Each row is a point on a tangle of strands that fork and nearly touch. The rows are in no order.
In the rows, zero is written as 128.
Two points are linked if the straight distance between their rows is under 111. Some points are linked to none.
deda: [173 132 105 128 163 151  88 106  95 102  98 123 131  98 104 115 193 138
  93  99]
firi: [123 134 147 117 129 142  75 139 168 128  90 153 116 165 120 145  87 153
 139  80]
fiti: [182 158 178 108 168 134 154 149 199 124 124 118  29 128 159 150 127 127
 102 118]
Zan: [129 101 116 112 137 108  75 142  68 159 100 126 114 150 134 137 108 156
 117 117]
ler: [123 155 141 133  88 125 140 125 101 118 173 162 165 134 133 103 143 142
 175  90]
zav: [ 68 148  75  84 110 111 145 182 130 177 105 131 100 129 117  83  86 129
 150 151]
fik: [ 94 126 126 156 110 103 111 109  65  85  82 146 170  96 153 168 145 169
 120  95]
sutev: [115 104 109 133 148 117 158 119 156 162 136 149 136 193 117  70  90 126
 162 167]
tid: [107  85 125 133 132 151 111  81 121 152 192 127 195 124 160 147 123 143
 130 145]
Rupob: [ 97 129 153 174 103 130 120 108 135  68 151 161 177 106 163 154 177 145
 133 104]
mefu: [ 69 137 171 147 101  87  97 136 145 122 128 222 140 113 151 135 156 131
 146 131]
nim: [181 125 145 141 152 126 126  95  75  55 140 106  83  97  85 134 142 176
  98 127]
paze: [ 72 135 152 158  92  91 105 108 106  97 129 185 166  87 141 189 151 147
 132 108]
togoz: [195 131 119 122 137 135 169  83 110 140 137  92 108 149  85  85 164 122
 102 173]
vulik: [114 116 134 167 130 102 147 153 144 148 175 164 155 147 151 107  81 165
 149 122]
dom: [118 127  84 155 169 165 133  72  96  67 145  78  92  80  91  95 131 126
  83 162]
vizif: [127 118 133 112 154 133 189 139 178 152 116 151 104 177 109  70  96 114
 128 198]
Katab: [ 98 156 141 173 121  62  58 128 124 138 136 201 149 136 126 131 127 131
 158 105]
gapef: [105 145 153 161  83 143 140  61  97  38 163 129 148 108 143 102 127 156
  88 116]
Bok: [131 105  84 154 168 125 133  71 118 129 123  89 152 180 138 105 120 100
 147 194]
rok: [130 130 160  91  98 156 133 138 127 176 163 153 144 100  85 135 111  87
 157  79]
Pini: [102 114 121 178  75 123  92 113 162 107 192 145 129 114 133 137 150 168
 180 144]
guz: [133 121  76  98 145 126  70 131  84 175  84 123 123 160  97 118 121 121
 137 139]
lenis: [171 171 148  96 166 123 180 128 164 148 147 143  38 107 161 166  88 109
  60 101]
lofu: [138 159 144  63 125 133 108 161 144 158  98 125  65 108 128 173 117 116
 109 118]
bal: [148 160 177 141 116 138 225 148 125 141 103 139 119 106 150 180  88 128
 147  90]
Beda: [113 112 112 144  92  97  88 138  76 112  92 141 152 127 129 117 142 171
 119 104]
zoda: [143 157 138 105 121 130 108 169 167 129 102 111  80 146 138 134  93 122
 130  99]
Golam: [103 152 108 108 128 132 139  81  90  94 121 144 189 157 133 121 112 157
 125 182]
sezi: [164 104  96 156 177 150 134  97 106  85 134  76 137 159 156 127 156 136
 143 182]
sivok: [122  63 117 152 157 146 127  85 137 141 154 168 164 129  97  84 142 143
 128 146]
vodog: [132 148 142  98 147  97 146 153 105 122  86 149  78 170 110  85 135  97
 110 165]
kolef: [ 99 126 169 167  45 113 133  95 135 153 142 139 174 136 176 150  99 141
 111  72]
Ledu: [135 161  95 125 176 183 150  91  73  87 137  90 113  59  78 101 171 128
  79 146]
lofi: [135 116 136 114 168 117 119 178 100 186 122 140 110 102 141 142 130  96
 118  65]
muti: [ 91 137 154 111 109 111 118 165 126  95  82 158 119 153 137 118 149  95
 128 150]
vumaz: [131  96 122 169 109 111 114 100 102 111 139 122 150 126 140  88 128 167
 103 106]
Vomo: [ 86  92 172 175  82 102 116 126 162 131 150 136 147 114 166 167 104 116
 127  91]
Dus: [156 162 106  90 139 155 156  98 113 135 136 110 138 165  87 118 118  80
 193 189]
Funu: [201 136 166 105 162 139 136 161 178 152  91 139 105 135 109 119 158 151
 113 115]
Leb: [175 173 121 110 116 101 123 132  70 127 125  63  88 134 121 146 154 136
 133 147]
Damu: [108 154 163 118  96 132 123 119 115 155 147 185 155 119 127 130 109 117
 170  80]
rolu: [144 154 101 124 179 162 130 102  86  74 102 112 162  67 103 113 190 122
  72 127]
Mus: [151 173 153  89 154 131 146 149 108 177  92 123  67  84 148 211 111 106
 111  86]
fopi: [139 135 138 137  78 168 154  82 100  63 123 108 167  78 155 128 138 170
  77 101]
Befef: [108  96 152 148  86 120 121 113 149  59 132 141 144 111  74 127 141 121
 123 114]
rifi: [ 93 108 102 104 102 161 100 110 126 107 153 136 123 139 111 106 140 142
 207 153]
bugak: [214 167 132 120 166 113 123 117 130 129 100 102 140 144  91 162  95 177
 108 107]
letag: [118  96  82 186 128  94 104 106 115 160 139 121 178 157 139  78 134 125
 131 115]
labi: [142 112 154 150  74 126 166 159 114 133 115  86 153 100 129 153 108 126
 105  81]
baso: [ 92 144 132 106  87 127 112 170  96  96  97 128 130 125 123 147 160 112
 162 130]
rutiv: [194 124 159 119 149 131 134 141 122 113  88 127 113 115 103 130 185 144
 126  99]
Bimo: [ 85 148  78  72 124 131 166 197 156 142 126 101  85 126 165 111  75 140
 131 159]
torim: [139 169 111 135 168 166 120  79 105  64 127 126 182 108 113 153  87 180
 111 113]
zake: [132  92 100 138 144 155 114  90  78  54 153 113  98 113  90 100 126 173
 111 160]
moba: [131 129 155 160 108 112 180 186 150 119 105  93 134 101 133 183  82 127
 136  97]
zafif: [ 90 139 134 119 154 126 132 206 142 166 130 156 127  83 152 143 148  88
 146  71]
tolo: [114  73 105 124 134 125 115 130 188 163  94 107  60 154 148  91 128  81
  79 159]
lef: [ 94 123 105 162 129  69 142 154 142 155 170 155 135 166 114  73  74 138
 161 153]
kupal: [142 171 122  78 139 127 133 134 124 176 125  94  64 169 172 122 118 141
 129 182]
pabe: [ 75  83  85 150 120 112  91 103 165 123 141 173 136 113  68 133 168 116
 179 162]
nok: [ 56 109  90 140 124  99  78 138 146 146 135 166 148 141 133 138 141 114
 152 156]
sudef: [126 126 173 126 160 131 138 145  80 170 104 151  88  91 165 180 119 103
 126  71]
koze: [ 99  97  94 129 165 104  75 148 116 167 111 160 141 144  93 118 137  95
 140 140]
Gegon: [149 141 100 137 177 158 128 106 112  71 107 103 182  78 103 176 130 129
  84 132]
paf: [158  73 123 144 120 112 133 100 168 175  85  79  87 158 126 101 159  77
  78 161]
dusu: [100 124  97  87 103 133 107 103 114 199 148 120 127 160 124  99  76  94
 146 137]
lar: [132  96 106 103 126 172 103 142 115 125 147  92  97 118  95 145 146 152
 172 149]
getaf: [159  83 122 157 139 133 140 127 156 168 111  88 140 142 124  96 148 104
  99 126]
Zenub: [148 125 137  95 136 125 164 118 189 142  81 136 134 171 112  87 125 131
 100 192]
bofig: [122 114 142 148  94 119 162 134  92 138 161 155 154 139 133  61 138 103
 168 118]
futiz: [137 151  95  97 166 138 132 135 110 153 127 102 112 168 107 130 111  52
 165 171]
menal: [157 166 114  88 153 115 123 141 159 191 104  93  83 143  92 129 139  67
  94 154]
ponuz: [111  84 133  98 114 175 125  92 111 137 153 109 156 127 165 147 139 141
 111 169]
Pubom: [ 97 153 109  90 131 155 140 187 178 171 156 133 134  94 157 111 120  82
 148  96]
gage: [ 70 151  99 142  78 126 123 177 186 161 162 127 132 118 172 121 133  77
 155 115]
Mided: [178 119 153 146 172 132 136 123 122  98 139  99 109 173 174 104 152 143
 138 157]
Dobav: [175 155 182 121 147 120 141 146 167 117 117  85  74 144 184 168 146 115
  98 134]
vopor: [143 111 106 145 184 100 128 119 107 156 120  90 127 179 122 126 115  60
 116 181]
vuz: [116 120 112 100 139 132 136 157 139 173 134  92  94 148 157 123  90 138
 116 176]
dil: [123 126 127  75  81 167 122 132 135 178 153 107 124 131  93 137  92  85
 137 123]
Zalar: [140 130 157  87 181 122 160 157 149 167 157 150  78  98 159 131  92  95
  63  99]
buga: [174 148 166 116 159 131 146 128 123 105 105 105 125 164 168 152 143 126
 116 169]
Muroz: [166 127 180 134 134 125 178 200 148  99 122 126  87 117 114 111 140  97
 151 101]
Zezep: [174 129 139  95 153 156 156 130 177 143  90 140 156 151  95 106 138 165
 109 145]
rof: [134 123 150 136  65 122  99  92 130 137  96 146 156 144 146 149 106 160
  95  60]
dukof: [211 170 140 142 158 126 157 100 100  72 124 106 124 116  85 152 103 174
 100 123]
mesu: [ 96 102 136 179 107 129 112 124 172  88 148 117 173 128 159 177 139 113
 128 132]
voka: [149  92 134 148 171 143 113 113 139 145 153 133 200 114 128 170 118 147
 109 107]
rumo: [ 84 119 117 124  72 141 111 131 144  79 150 117 126 116 141 136 162 180
 184 153]
somo: [110 151 115 146 137 101  58 131 143 122 109 172 162 158 115 144 121 144
 153  76]
dega: [ 91 117 104 167 107 118  91 112 174  79 183 161 152 100  74 161 156 149
 179 163]
Raz: [ 96 126 116 118  90 138 115 166 129 122 129 121 165 108  94 131 172  93
 166 104]
buza: [133 121 150 143  72 155 171 109  98  90 135 111 162  74 140 159 113 165
 137  74]
fazek: [131 187 114  74 123  92 139 149 111 141 104 116  39 158 138 101 116 128
 115 180]
nema: [ 78 127  91 127  75 120 124 187 149 161 152 121 143 126 129 111 171  97
 192 111]
zot: [147  98 154  94 124 164 116 117  99 124 161 121 125 112 137 149 147 150
 152 132]
povo: [122 120  89  98 128 116 126 154 164 173 109 104  65 140 170 113  99 114
  58 156]
tes: [135 121 164 151 148 123 152 113 138 133 158 177 187 124 141 151  88 184
 129 112]
tepan: [103 154 116 174 132 144 109  61 101  38 135 143 162 107 129 127 111 154
  94 115]
Rar: [177 131 164 159 143 133 155 166 138  74 101 112 125 116 105 136 156 116
 160  85]
tav: [115  95 114 173 106 101 133 102 138 174 174 153 155 141 153  45 152 131
 147 122]

A fork is a point with three links, a tip a point with one. Leave the first point through the second and follow the links. Name the first fork or tip that comes.
zot, ponuz: rutiv
sudef, Mus: paze
Zalar, lenis: Dus
rumo, Pini: Beda
mefu, Katab: vuz
moba, labi: rolu

A fork is a point with three links. Follow the links from the first point to the second and name the forks in between, in order.
vizif, bofig: Beda
Rupob, voka: paze > Beda
Ledu, guz: rolu > rutiv
tid, Rupob: Beda > paze
deda, Beda: rutiv
kolef, Mus: paze

Name the points in between on the shortest way along the links from the first point to the second, in order.
Zenub, mefu: vizif > sutev > lef > vulik > tes > voka > tid > ponuz > zot > lar > rifi > rumo > Pini > dega > pabe > nok > koze > guz > Zan > Beda > fik > paze
tolo, gage: povo > vuz > kupal > fazek > vodog > muti > baso > Raz > nema
Raz, tav: nema > gage > Pubom > zafif > lofi > sudef > Mus > lofu > zoda > firi > somo > Katab > mefu > paze > fik > Beda > vumaz > letag
Dus, lenis: futiz > vopor > Bok > sezi > Mided > buga > Dobav > fiti
